Points, in no order, along strands that fork, close into loops and pass close to each other.
In the rows, 128 means zero.
Points whose rows are less than 113 apart are linked; no others are. Some points are linked to none.
funat: [103 168 156 100 131 150 118 162 133 144 121 177 154  81 156 167 144 165
 134  95 106 111 136 114 143 166]
Reboz: [127 127 164 125 118 139 128  96 131 134 151 153 114 154  69 172 108 170
 175 117 142 139 125 141 120 125]
sodu: [138 157 124 110 138 127  97 168 125 158 146 136 143 101 104 128 139 122
 128 109 118  98 107 135 148 136]
peg: [147  99  69 160 132 125  97  93  99 128 153 115 147 135 169  85 115  94
  96 104 156 165 102 149  79  88]
Mig: [157 106 122 155  86 163 110  74 133 116 158 135 118 147 109 148 145 187
 221  80 119 157 131 130 132 127]
val: [120 144 180  85 116 133 136 124 156 156 128 174 123 159  57 223 146 134
  83 172 137 109 124 113 163 115]
Mefa: [ 78 141  89 134 189 133 135 150  99 151 144 114 137 136 184 105 146  86
  54 152 136 124 129 152 115 107]
danud: [135 124  83 153 107 129 101 105 138 115 126 113  99 110 148 116 125 108
 138 104  79  96 125 177 185 132]
Bug: [127 158 159 140 138  90 143 126  77 156 113 138  65 120  76 161 137 160
 110 146 115  78 104  88 164 150]
nef: [ 82 172 167 142 143 114 135 197 126 130 141 142 190  98 167 100 130 126
  92 148 143 115 166 130 119 136]
Ber: [125 130 172 162  97 186 163  74 163 120 125 124  86 127 157 193 110 153
 155 112 141 134 141 134 131 119]
faso: [ 96 130 115 152 118 103 118 139 149  57 119 140 162 153 108 126 105 144
 122 122 114 148  86 149 143 130]
Rekel: [122 121 185 162 143 127 163 105 112 134 122  90  72 137 149 139 109 143
  97 144 187 116 128 157 110 152]
Kasez: [127 143 108 120 118 104  66 131 156 116 157 163 182 178 117 115 143 164
 167  92 148 154  99 150  97 106]
deso: [105 156 140 111 144 109 140 218 141  81 117  98 146 116 123  98 141 122
 167 169  98 140 160 131  81 107]
fovup: [131 110 126 146 145 118 125 152  48 180 144 132 141  69 140 121 131 142
  78 106 119 128 137  77 126 155]
raruk: [132  69 154 108 123 139 115  80 125 158 132 134  99  98 106 142 109 127
 161 122  99 133 132 138 135 147]
vob: [ 90 160  68 125 149  99 154 160 136 115 132 155 150 123 131 101 133  83
  65 109 112 134 105 122 133  89]
daso: [148 152 114 104 161 114 154 158 122 170 119 130 175 138 163  71 128 102
 113 165 125 160 144 119  43  85]
Fumi: [116 142 134 130 149 144 111  99 170 125 154 129 106 169 120 166 142 156
 148 142 119 102 128 190 146 153]
gevaz: [150 153 104 149  96 122 131  95 142 130 162 178 160 175  51 123 154 182
 163 113 129 134 111 119 122  91]
Tem: [127  90  71 155  83 112 132  86 137  62 146 122 164 125 135 105 102 133
 113  77 110 156  99 134 146 118]
Pomas: [138 190 141 123 121 185 165 122 122  98 190 142 146 121 167 163 138 174
 134 129 129 145 184 112 138 148]
dilo: [118 141 159 109 109 140 132  91 166 169 100 197 113 159  70 200 154 151
 110 134 124 131 114 140 145 109]
Mavod: [121 120  87  67 121 123 111 144 143  95 107 178 140  72 102 175 114  87
 112 105  74 145 157 110 178 157]
pek: [104 118 199  96 135 136 120 137 134 195  89 150 147  92 161 153 154 169
 103 152  96 105 155 101 143 162]
rera: [113  90  77  97 169 130  90  92 146  75 113 155 158 153 120 128  79  94
 117  90 139  86 129 163 165 166]
med: [119 170 114 111 134 172 165 133 140  60 187 147 160 131 158 154 103 141
 119  95 151 122 162 117 136 141]
Mema: [ 91 136 162 144 131  99 131 146 108 207 108 123 108 138  52 115 160 130
 135 157 151 146  88 105 105  58]
zub: [173 121  97 125 137 125 172 138 127 115  78  56 125 130 144  87 116  80
 133 162 126 123 165 135  54 100]
nazus: [137 138 151 134 132 114 151 159 138 145 136  92 149 119 193  76 119 109
 122 138 129 159 137 126  45  90]
Kipi: [165 188 120 117 132 146 158 155 157 152 137 131 117 184  90 136 190 158
 179 201 101  87 158 133 112 100]
piv: [116  68 133 111 119 148 107 127 124  67 146 118 147  78 128 144  89 102
 147  81 142 176 109 117 111 138]
zagi: [137  82 122 115 147 145 109 122 102 162 126 120 152  55 187 116 125 118
 156  73 144 120 138 114 115 175]
Suta: [127 144 179 119 126  97 117 174 103 207 119 124 114 102 106 163 163 129
  72 155  65 108 118  83 170 120]
Lites: [111 162 104 135 147 119 131 141 122  66 118 136 113  88 161 161  84  81
 118 101 129  96 138 144 204 150]
Minem: [ 82 166 203 126 135 141 122 137 113 172 122 159 130 132  74 201 149 154
 174 145 150 111 136 108 144 134]
bamo: [132  97 141 117 156 124  94 111  67 171 120 132 100 106 139 133 127 100
  35 163  98 116 135 128 143 168]
Sonor: [139  97 153 138 131 121 130  82 153 157 166 116 106 140 142 111 118 139
 157 131 126 167 122 149  95 100]
Lafad: [122 125 132 162 114 105 173 114 148 112 104  99  82 179 111  85  94 134
 109 166 133 156 129 170  94 101]
roge: [101 100 145 106 137 103  87 127 163 130 146 125 131 132  98 139 131 132
 116 128 101 174 103 145 101 120]
fuvul: [107 121 119 166 147 101 178 114  99 178 127 109  72 164 125 110 130 130
 111 150 133 123 103 116 122  79]
pesiz: [116 127 198 140 112 145 134 113 101 130 157 159 113 118 101 162 124 187
 202 107 170 137 132 109 105 134]
vod: [111 137 104 146 118 103 148 142  95 153 115 151 108  95 108 129 121 152
  87 128 132 144 105 115 134 110]
keta: [136 147 175 127 127 127 161  90 135 142 175 132 101 182  94  97 118 157
 198 143 147 148 139 104 100  83]
zevi: [111 137 182 141 132 159 161  98 136 156 125 142 101 117 155 192 132 188
 190 104 145 127 150 112 122 128]
funaz: [139 141 179 133 125 143 146 107 115 138 138 136 101 105 161 167 112 175
 115 121 103  85 159  96 167 176]
Dubo: [167 131 161 115 132 107 107 151 120 168 151 138 152 106 102  75 126 125
 128 177 129 111 152 143  70 115]
rapo: [106 166  63 165 117 110 136 165 176 130 114 118 162 163 113  91 162 130
 112 124 101 133  82 136 131  77]
Zinet: [151 157 171 114 129 124 157 193 113  37 132  82 135 113 139 121 122 120
 165 176 145 115 167 124 100 155]
lado: [168 121 132 145 110 139 132 159  91 107 172 101 142  72 172 104 116 116
 137  85 181 131 132  94  91 122]
tufod: [104 157 140 130 112 135 109 144 119 176 157 161 127 164  78 145 170 182
 213  63 146 138  92  88 108  99]
kapu: [139  75  77  74 139 116 146 108 119 155  63 147 107  99 108 166 105 114
 143 153 112 152 117  98 138 183]
dabo: [162 175 132  97 130 124 149 150 131  67 157 149 151 151  86 101 106 142
 134 188 140 111 176 155 115 150]
viso: [147 176 128 153 142  97 157 144  86 143 106 106  69 122 117 101 145 116
  89 175 102  90 124 131 149 117]
Tilo: [ 87  80 102 149 176 134 122 125  93 112 139  92 145 109 207 133 128  48
 115  96 180 146 122 142 128 119]
beto: [102 104  43 137 148 119 101 127  86 131  77 126 125  94 128 132 121  74
 103 104 103 107  99 136 182 142]
monos: [117 162 123 138 114 165  88 108 180  99  91 161 131 203  84 204 168 139
 111 155 118 121 115 188 159 157]
vor: [133  91  81 120 104 112  81  99 138 167 104 153 133 120  77 156 132 148
 131  95 113 132  88 124 156 132]
Fet: [131 111 165 142 160 126 152  83  81 210 141 136  84 120  99 113 109 131
 127 157 131 106 119  92 143 122]
Nedog: [129 135 143 119 109 187 140 136 121 132 193 140 131 131 139 136 138 177
 199  61 127 158 140  84 118 148]
Dag: [141 113  54 130 127 132 105 120 130 131  75 131  92 103 145 152 135 113
 123 107  93 101 122 145 195 159]
gep: [132 111 145  85 125 128 131 118 159 202  57 176  89 142  98 211 153 126
 102 140 121 108 112 113 168 129]
Zuk: [144 178 137 135 146 121 141 122 174 144 151 122  87 182 114 121 148 159
 132 167 110  88 121 181 141 104]
gobu: [157 118 157 129 123 136 142 169 129  53 149  56 123  98 144 109 102  89
 154 171 180 115 142 160  94 124]
ripoz: [128 105 117  87 132 160 146  59 201 146 107 154 121 144 168 162 120 148
 162 137 112 141 134 125 143 165]
fuma: [108 136 168 142 155 103 188 114  84 198 147 104 101 154  89  89 137 148
 123 160 146 123 120  77 120  98]
sapof: [143 134 137 121 138 107 164 159  96 130  85  93 116 126 127  74 124  90
  91 193 105 126 180 131  70 114]
nof: [ 94  74 102 163 159 144 127  86 175  33 130 114 156 149 166 125 111  64
 128  57 164 136 123 135 171 129]
guri: [128 135 134 108 152  86 145 171  88 164 111 125 135 146  84  97 133 125
  57 190 111 135 112 111  96 116]
potef: [152  79 155 126 105 133 110  69 163 124 172 117 117 152 150 134  98 148
 163  85 156 176 107 118  89  93]
tov: [116 149 184 140 129 122 110 155 119 191 130 133 136  93 143 134 158 163
  99 141  87  87 149  93 162 145]
Sedeb: [147 113 129  46 154 126 114 114 109 155 126 158 132 108 118 152 123 148
 106 141  87  87 132  92 168 199]
Tuzo: [114 111 156 144 129 154 147  87 168  97 125 119  77 170 146 135  92 144
 108 122 186 116 139 176 118 149]
Gefuf: [142 117 129 136 173 122 129 132  60 122 156 126 125 111 144 104 104  93
  35 171 121  86 145 128 141 163]
los: [131 132 174 133 123 120 159 164 103 134 168 105 124 152 139  84 126 174
 176  92 156 145 105  65  76 123]
Lapon: [130 101 113 184 125 128 114 133 169  17 144  86 163 129 154 104 118  63
 154 124 172 123 131 144 160  90]
gove: [123 151 151 118 109 124 141 142  97 150 174 146 118 174  80  98 140 175
 190  63 155 155 111  56  81  99]
mife: [166 157  86 109 107 122 106 181 124  67 157 126 163 150 110  59 125 117
 208  92 141 136 133 119 103 110]
zus: [117 139 100 129 176  92 140 183  89 143 143  90 142 106 139  81 145 110
 110 150 133 145 120 106  87 116]
Tes: [111  70 103 147  92 118  97  51 148 154 113 156 153 146 149 103 118  98
 105  89 121 193  91 148 102 122]
pumo: [122 117 115 163 121 108 101 113 166  34 151 110 201 160 171  74 115  77
 174 109 138 149 123 143 131  89]
bevu: [154 154 151 108 143 124 124 136 118 187 156 137 118 130  73 122 164 158
 133 136 101  74 126 121 154 140]
sus: [120 127 172 131 118 136 148 115 114 170  96 163 128 104 183 149 111 147
  69 147 119 102 160 106 153 179]
nub: [135 143 154  86 140 111 121 183 135 114 113 126 150 174 127 103 131 147
 186 147 131 171 154 108  33 105]
Tus: [137 148 109 118 116 144  95  98 171 100 127 142  86 125 131 157 120 114
 142 137  59 105 152 169 189 142]
volem: [127 110  80 138 134  95 112 111 133 172 105 155 145 152  66 150 152 166
 104  94 146 121  58 115 135 106]
gez: [109 195 173 112 143 125 130 192 141 151 142 149 173 124 149 137 160 173
 107 150 153 103 145 130 106 140]
Lopov: [ 85 109 114 139 142 141  99 145 131 163  86 121  84 118 124 142 153  86
  48 130 114 154 112 162 112 113]
beti: [126 118  97 141 139 118 174 123 136 136 157 127 106 133 159  83 115 117
  66 136 102 145 116 135 105  94]
Bome: [107 121  98 104  96 143 117  79 197 127  79 176 141 198 112 187 171 143
 108 120 110 128 118 175 156 157]
zivu: [173  80  75 171 108 151 140  65 107 124 127  85 111  99 161 142 111 127
 115  86 176 144  89 115 128 115]
Tena: [181 107 194 152  91 160 146 126 115 130 174  64  89  75 151 112 143 139
 157 133 162 107 139  87 130 104]
dipok: [177 121 136 147 133 159 120 142 165  33 163  73 155  98 152  99 114  68
 169 141 187 108 139 136 127  91]
taso: [153 142 128  81 141 112  90 166 127 142 180 135 172 134  84  65 136 130
 151 135 134 118 133 144  84 125]
tisi: [ 93 134 107 150 132 115 126 128 116 185 128 133 102 128 135 121 165  92
  70 161 111 175 107 153  99  93]
Tud: [124  87 133 105 124 148 173  68 167 177 118 152 114 151 132 164 121 156
 199 124 122 141 141  91 152 138]
Makeg: [121 116  83 148 141 140 124 130  61 150  89 120  97  65 156 149 123  79
  87 118 114 119 129 125 150 160]
degek: [128  65 105 144 102 137 116  49 128 120 113 154 117 120 126 122  95 112
  98 103 143 166 112 166 114 118]
gumi: [ 90 146  69 160 135  97  99 166 142 108 131 123 165 138 143  99 150 125
 136  96 117 140  80 121 145  96]
nuf: [143 110  66 191 146 130 130 114  79 149 119  81 114 121 156 129 118 145
 130  92 167 141  95 124 122 114]
defiv: [137 169 171  95 125  98 153 178 138 159  95 130 160 165 114 104 140 162
 169 168 137 130 161  80  41 118]
regev: [169 152 142 145 119 126 151 199 104 136 151 111 172 103 167  46 145 128
 125 141 101  87 166  87 110 139]
fupu: [ 78  88 155  95 158 115 115 127 166 129 151 123 139 124 157 165 113 145
 116  97 110 155 108 119 117 142]
Veg: [126 108 149 152 165 110 181 144  48 137 138  79 121 151 151  98 133 134
  79 183 114 148 133  79  92 127]
zuv: [101 129 126 179 121 102  87 104 150  64 121 105 184 182 127 116 137 139
 157 107 122 157  95 171 119 128]
gatut: [147 151 110 131 106 118  55 157 126  76 162 138 166 176  98 101 139 143
 203  90 154 151 110 136  93 132]
taze: [163 123 119 112  92 163 132 163 131  64 193  96 152 101 170  98 113 108
 173  89 177 139 126  93 112 105]
bapup: [142 129 160 153 159 107 173 134  81 136 137  69  98 129 153 104 122 133
  89 178 163 130 132 133 105 144]
Reso: [134 147 141 131 114 196 156 140 103  87 189 126 121 121 131 185 128 176
 176  73 133 125 144  66 145 191]
norun: [146 106 114 149 143 136 142 101  52 193 114 129  76  75 136 150 154 115
 102 136  89 121 142 105 153 147]
san: [124 173 132 135 105 135 147 129 150 169 172 165 146 182  83 143 166 177
 174 110 141 124 104 102 125  76]
migam: [154 139 119 167  81 162  99 102 161  97 169 130 153 134 131 129 136 163
 197 115 132 167 141 159 109 102]
zumel: [140  98 138 110 143 131  73 124 103  93 118 132 110  88 119 126  92  89
 121 117 146 109 139 180 149 156]
tomom: [127 123 202 131 103 131 152 129  88 124 171 107 130 122 110 133 129 171
 200  77 189 135 134  64  91 145]
fep: [142 125 119 122 115 137 121 102 124  99 171 135 129 171  41 133 138 184
 167 139 133 154 114 129 127 133]
lur: [136 137 147 153 163 120 157 146  89 108 159 105 145 106 159  79  96 115
  77 137 146  72 146 112 160 162]
Palal: [142 139 162 115 141  88 181 159 100 188 109 126 122 138  69  86 130 144
 109 196 118 127 129  74 105  95]
suli: [ 90 147 193 156 135 114 132 152  88 197 108 155 119 116  50 147 145 150
 142 138 151 122 117 112 127 104]
tofo: [134 159 157 109 129 139 113 144 115 111 152 115 103 104 150 150 126 141
 127 122  86 103 147 118 175 171]
somi: [104 132 138 168 127 124 182  99 129 145  92 104  41 180 109  90 121 117
  93 160 134 138 109 140 130  98]
fomik: [110  92 104 104 186 103  82 124  86 116 109 145 140  89 114 131  99  59
  92 117 144  84 141 147 162 172]
ter: [137  89 107  58 129 152 153  92 173 119  86 140 106 153 179 169 118 138
 178 174 110 145 152 124 165 203]
Mebo: [113 151 181  83 136 140 131 140 157 148 176 166 153 161  81 187 156 167
 100 167 133 136 123 121 133 115]
Denul: [102 115 107 112 101 131  87 108 191 133  95 148 140 159 107 165 151 123
  79 115 106 112  89 174 165 133]
Dodig: [119 187 177 148 110 148 152 125 132 133 122 143  84 146 146 167 139 165
 146 164 142 124 148 180 117 130]
nuta: [ 89 161 167 124 135 120 147 176 149 127 139 125 155 102 174  99 115 126
 113 150 130 155 129 132  85 115]
buput: [114 136 125  91 157 132 137 100 151 179  86 142  99 144 128 157 133 130
  67 124 153  99 102 141 144 158]
lafip: [117  58  85  94 124 124 135  87 137 102  55 135 108 112 116 151  81 107
 109 143 117 156 124 140 156 189]
lik: [ 90 107  84 166 124  91 108 138 120  75 112 140 167 127 115  99  92 108
  96 116 141 159 102 155 115 111]
rekad: [149  87 157 161 125 155 157 127  96 125 159  55  93  77 176 135 117 140
 105 119 144 118 120  96 141 120]
Gan: [128 139 123 107 144  96 102 160 151 104 128 129 142 134  99  78 106  86
 115 167 113 130 135 180 109 107]
dafe: [112 136 123 113  93 173 140  79 178 136  78 198 119 153 114 202 129 157
 115 131 131 128 139 152 158 153]
zofe: [107 141 151 140 180 121 133 167  79  96 140 128 174  78 171  98 116  93
  90 108 126  69 150  98 183 170]
pon: [ 90  82 100 134 171 130 101  92 185  67 115 151 185 155 155 133 105  85
 128  75 119 105 127 161 175 132]
Zis: [125 158 123 121 148  78 126 196 140 137  80  91 151 118 123  86 126 107
 169 164 109 148 122 142  56 106]
lote: [108  69  91 154 146 142 119 108 147  72 133 101 144 106 184 139 109  90
 117  83 168 139 109 129 149 133]
leb: [149 158 131 129 111 132 168 113 148 121 133 135 138 208 118 106 132 158
 221 146 130 149 153 117  75  76]
bemi: [133 121 114 145  93 136 124 127 151  91 171 102 112  92 163  93  97 106
 119 133 112 160 139 157 126  85]
pinu: [136 155 136 122 128 131 149 175 119  73 171 122 156 143 119 119 123 173
 158 122 147 132 138 125 111 124]
Vekif: [113 115 122 135 121  94 108 140 165 132 131 114 144 161 103  83 120 103
 103 154 110 175 118 161  70  98]
barov: [126  70  98 170 125 107  89  79 103 139 126 116 137 158 166 114 139 123
 108 103 128 196  75 144  98  96]
fabov: [143 167 122 148 123 105 145 144 139 143 110 100  56 167 117 112 139 140
 137 180  79  99 128 162 139  99]
novut: [118 104  33 136 156 124  78 126 116 143 113 140 178  79 113 124 143  84
 123  79 125 113 109 136 171 127]
mome: [100 116 120 129 166 142 125 143 102 106 121 130 144  68 176 139  93  75
 118  89 129  98 148 118 188 161]
tiru: [125 180 170 107 138 156 128 158 123 134 167 153 160 146  68 164 163 159
 140 138 132 133 150 112  94 130]
Misi: [113 170 140 106 125 122 100 147 171 145 155 154 161 144 131 152 144 156
 134 108 147 143 105 137  91 107]
bizez: [104 160 135 134 122  79 128 156 142 114  89 125  80 152  76 169 156 142
  90 148 109 105  95 151 151 114]
ruzu: [144 166 119 104 126 117  98 204 114  87 156 129 174 137  73  79 143 112
 177 125 128 113 145 152  99 140]
Ribim: [146  84  87  73 125 128 137 129  91 143  65 137  91  56 131 139 101  84
 116 160  93 133 149  94 169 191]
saso: [ 91  94  96 132 123 128  92  75 173 125  96 129 151 169 120 115 142  87
  51 100 104 129  82 183 162 138]
dulol: [125 154 146 136 138  91 154 180  68 128  84 114 126 121 122  95 136 106
  54 210 126 117 144 121  93 143]
bot: [120 103 122 126 103 148 122  47 173 161  62 148  70 176 117 136 135 121
  74  99 106 136 121 181 137 141]
Nus: [ 95 112  96 127 101 145  96  76 172 117  83 128  88 166 140 102 127  87
  52 100 106 131 132 188 171 148]
pira: [102 154  69 129 186 109 135 180 133 131 136 111 163 160 144  91 149  57
  50 152 132 119 108 145 126  97]
pana: [ 71  92  93 123 162 155  65 102 115 155  84 127 100 141 128 136 158  51
  61 131 127 147 128 201 131 125]
figev: [135  95 128 127 153 154 124 139 108 113 138  92 144  59 187 144 100  96
 135  88 167 105 148 118 136 169]
Tef: [126 150 131 129 129  74 102 177 141 126  83 111 154 175 105  96 163 146
 186 159 114 178 133 132  41  89]
zem: [141 167 138 159 132 102 154 149  52 163 107 136  85 104 110 125 126 161
  94 152 124 104 126  86 149 124]
pup: [146 142 147 113 130 120 149 204 126  74  96  67 166 108 146  87 117  98
 190 158 135 134 176 123  70 121]
Gege: [140 109 148  87 137 151 157  74 115 161 114 152  89 134 104 175 117 166
 185 119 106 111 147  64 183 167]
bip: [150 127 127 127  74 159 112 140 148  39 180 123 177 133 156 131  98 148
 169  87 182 169 132 122  96  93]
dasas: [162 117 140 133 104 112 115 114  69 180 100 135  78  70 143 142 146 127
  82 146  61 100 151  59 178 154]
sem: [ 98 125 132 187 118 116  89  81 172  44 126 104 199 185 174  86 128  96
 130 102 119 144 103 179 136 133]
zovi: [129 107 144 115 139  96 125 174 105 201 139 117 132 128  57 133 188 123
 102 160 137 125  96 107 119  80]
mide: [139 127 111  66 112 129 129 140 144 148  92 164 127  72 174 157 127 124
 158 116  90 120 151  99 175 180]
sigad: [101 168 119 122 156 130 108 166 128  78 117 118 107 112 136 166 115 130
 115 117 122  99 128 150 167 165]
movim: [101 146 108 142 155 144 133 122 128 145 124 120 108 125 207 121 119  90
  53 117 139 121 127 167 132 145]
Tosar: [131  57  94 106 109 132 118  65 137  89  91 138 130 104 136 143  56 104
 103 103 140 159 122 156 124 160]
som: [136  96  96 112 135 124  98 106 121 149 169 120 137  95 145 105 117 130
 149  85 134 129 120 129 119 133]
fek: [113 141 124 132 130 139 121 100 166  66 147 117 106 192 132 132 107 146
 119 126 144 118 129 213 131 151]
lizi: [137 145 142  96 100 130 134 133 134 198  62 168 116  81 158 168 142 126
 153 156  92  98 160  74 161 189]
Meto: [186 133 161 140  75 154 145 164 101 100 165  79 125  63 144  96 148 141
 155 117 183 102 142 100 115 125]
kavib: [130 182 180 127 110 122 141 164 105 140 141 138 139 150  76 129 166 172
 181 157 134 109 141 113 117 121]
tuma: [118  48  78 149 127 157 111  73 155  84  98 103 158  96 226 134 118  44
 139  80 163 148 119 126 146 117]
teviz: [162 130 154 120  99 150 128 131  99 172  95 159 123  63 150 136 146 145
 124 118  63 105 164  57 174 183]
Migol: [132 127 105 116 114 184 128 102 145  72 150 146 166  97 161 155  93 141
 156  71 157 133 156 125 145 152]
zafeg: [149 115 120 133 112 175 110 105 142  37 176 136 175 147 136 161  97 148
 166  79 192 147 136 140 127 143]
rebi: [141 132 110 128  87 172 126 151 137 100 190  98 129 104 155 110 122 160
 179  51 137 142 121 107 121 118]
lofam: [159  90 106 191  89 146 163  92 118 108 156  81  98 135 145 112 109 143
 131 111 171 160  94 107 112  74]
mataz: [132 140  68 167 112 100 125 168 119 106 156  99 139 116 129  83 120 135
 160  76 122 136 111 104 148 110]
sim: [155  90 142 102 114 131 120 113 101 117  79 111  87  59 174 152  99  92
 115 149  72 139 162 107 170 178]
kikad: [146 114 111 161 100 127 161 140 128  98 130  81 103 100 150 102 109 127
 136 121 139 160 110 123 115  89]
dev: [154 123  95 151 120 122 168 116 150 100  87  85 105 165 144  72  99  97
 112 180 132 139 148 169  62  90]
Zakil: [117 113  68 110 129 126  74 115 162 136 117 160 164 106 109 138 129 115
 114 106 110 126  98 158 163 137]
vevap: [183 179 116 135 131 156 169 136 131 120 136 127 141 195  91 128 163 155
 213 168 124 113 178 126 102 117]
Giti: [134 171 187 130 144  98 144 198 109 159 113 142 171 149 135 103 166 183
 137 156 157 110 156  93  66 138]
Vot: [136  96 168 129 143 141 171  68  95 200 118 137  79 101 146 147 111 161
 152 130 125 107 132  71 169 156]
Zam: [135 111 159 116 134 113 107 160 126 209 112 134 110 102  70 184 183 126
  91 140 106 105  99  98 159  94]
kal: [116 166 171 109 139 156 124 123 117 138 127 168 120 143  96 205 154 176
 151 130 121 104 143 111 165 166]
datap: [ 86 127 144 163 136  98 126 116 128 186  87 123 109 139 105 130 167 124
 102 144 131 180  86 135 105  80]
Tun: [120 117  82 101 182 121  90  95 131 115  93 156 117 129 141 134  98  70
  81 108 149  74 137 167 182 172]
tuvos: [144 110 102  78 113 157 146 113 139 106  88 140 129  98 158 162  95 126
 169 128 109 133 168 122 177 210]
vul: [143 127 116 167  97 136  99 141 171 105 166  98 138 123 141  89 117  84
 165 144 107 151 132 189 115  80]
Mebet: [109 136  90 130 111  93 111 156 106 119 133 157 159 100  88 117 112 119
 111 110 143 162 103 124 107  96]
les: [120 183 117 126 150 115 103 188 151 137 131 137 150  97 134 117 146 100
  84 151 106  87 119 145 153 119]
tik: [165 137 119  91 153  95 142 159 141 179 118 133 172 144 107  71 156 115
 111 183 126 113 151 118  58  81]
giv: [129 115 151 116 138 104  97 122 100 144 123 120  96 114 107 127 118 105
  85 143 134 119 125 160 118 164]
Viges: [151 158 138  89 124 106 149 160 164  91 122 134 154 150  97  86 114 105
 120 200 109 112 172 161  80 125]
rad: [139 113 136  68 105 112 122 125 147 191  46 165 110 105 122 187 150 119
 133 170 101 113 130 101 173 157]
Doza: [131 127 114 174 141 127 153 141  67 149 157  92 114  83 182 109 134 126
 102 125 127 123 135 101 131 126]
Tudaf: [111 133 106 122 105 147  96  84 176  68 116 123  88 171 133 140 112  88
  94 118  81 101 141 192 199 145]
zil: [148 159 207 133 103 130 134 152  83 176 142 154 126 131  65 109 161 174
 147 155 120  66 152  89 153 147]
fodu: [153  85  62 135 133 133  75  70 118 149 154 128 150 128 166  99 104 109
 135  74 142 140 104 136 120 100]
Pusu: [131 108 165 137 113 106 146  91 140 161 140 162 120 161  92  90 107 151
 156 128 151 165 118 109  99  77]
Mifu: [123 169  69 138 137 106 138 172 149 126 111 123 132 116 107 112 150 117
  81 150  89 126  91 136 154  79]
ved: [158 103 125 113 118 152 146  98 128  75  83 103  83  88 173 186  83  95
 123 120 155  98 126 129 165 167]
lepub: [156  78 151 142  84 166 118  64 139  99 189 103 120 147 123 146 120 177
 201  81 156 177 117 105 121 110]
Vap: [103 157 154 105 123 160 132 137 163 175 125 151 125 155 115 236 188 160
 155 126 114 100 100 108 172  95]
vome: [142 156 115 173  81 142 104 115 177  65 136 114 165 152 138 108 143 127
 185 137  98 164 143 183 107  91]
tur: [124 125 136 121  89 137 134  64 156 125  98 171  86 142 122 155  96 135
  91 117 123 125 139 169 138 145]
meder: [157 147 127  88 119 117 156 135 135 100 179 157 132 181  53 107 122 172
 151 163 139 125 152 142  98 123]

A tip is a point with one link. Name the tips that can be reached along the links from each point below, in the order of the rows.
Tudaf | monos, volem, movim, mataz
lafip | Tilo, pana, tuma, sim, kal
bip | fovup, Pomas, Reso
roge | Ber, fupu
nuta | Bug, Veg, Misi

A fork is a point with three links, a tip a point with one. Leave the first point through the second and follow the links. Name the first fork or tip that comes.
Gefuf, bamo | lote
nof, pon | mome
figev, zagi | sim
kikad, bemi | Kipi
taso, Dubo | zem
Zinet, pup | Misi
leb, keta | nuf

A piece is all that can be reached along the links. How many separate loops has the piece of each point below (a circle has one, a figure eight two, a Y none), and how many tips (points with one link)?
Misi | loops 0, tips 3
Tosar | loops 0, tips 5
dilo | loops 4, tips 4
gove | loops 1, tips 2
leb | loops 0, tips 2
Doza | loops 0, tips 3
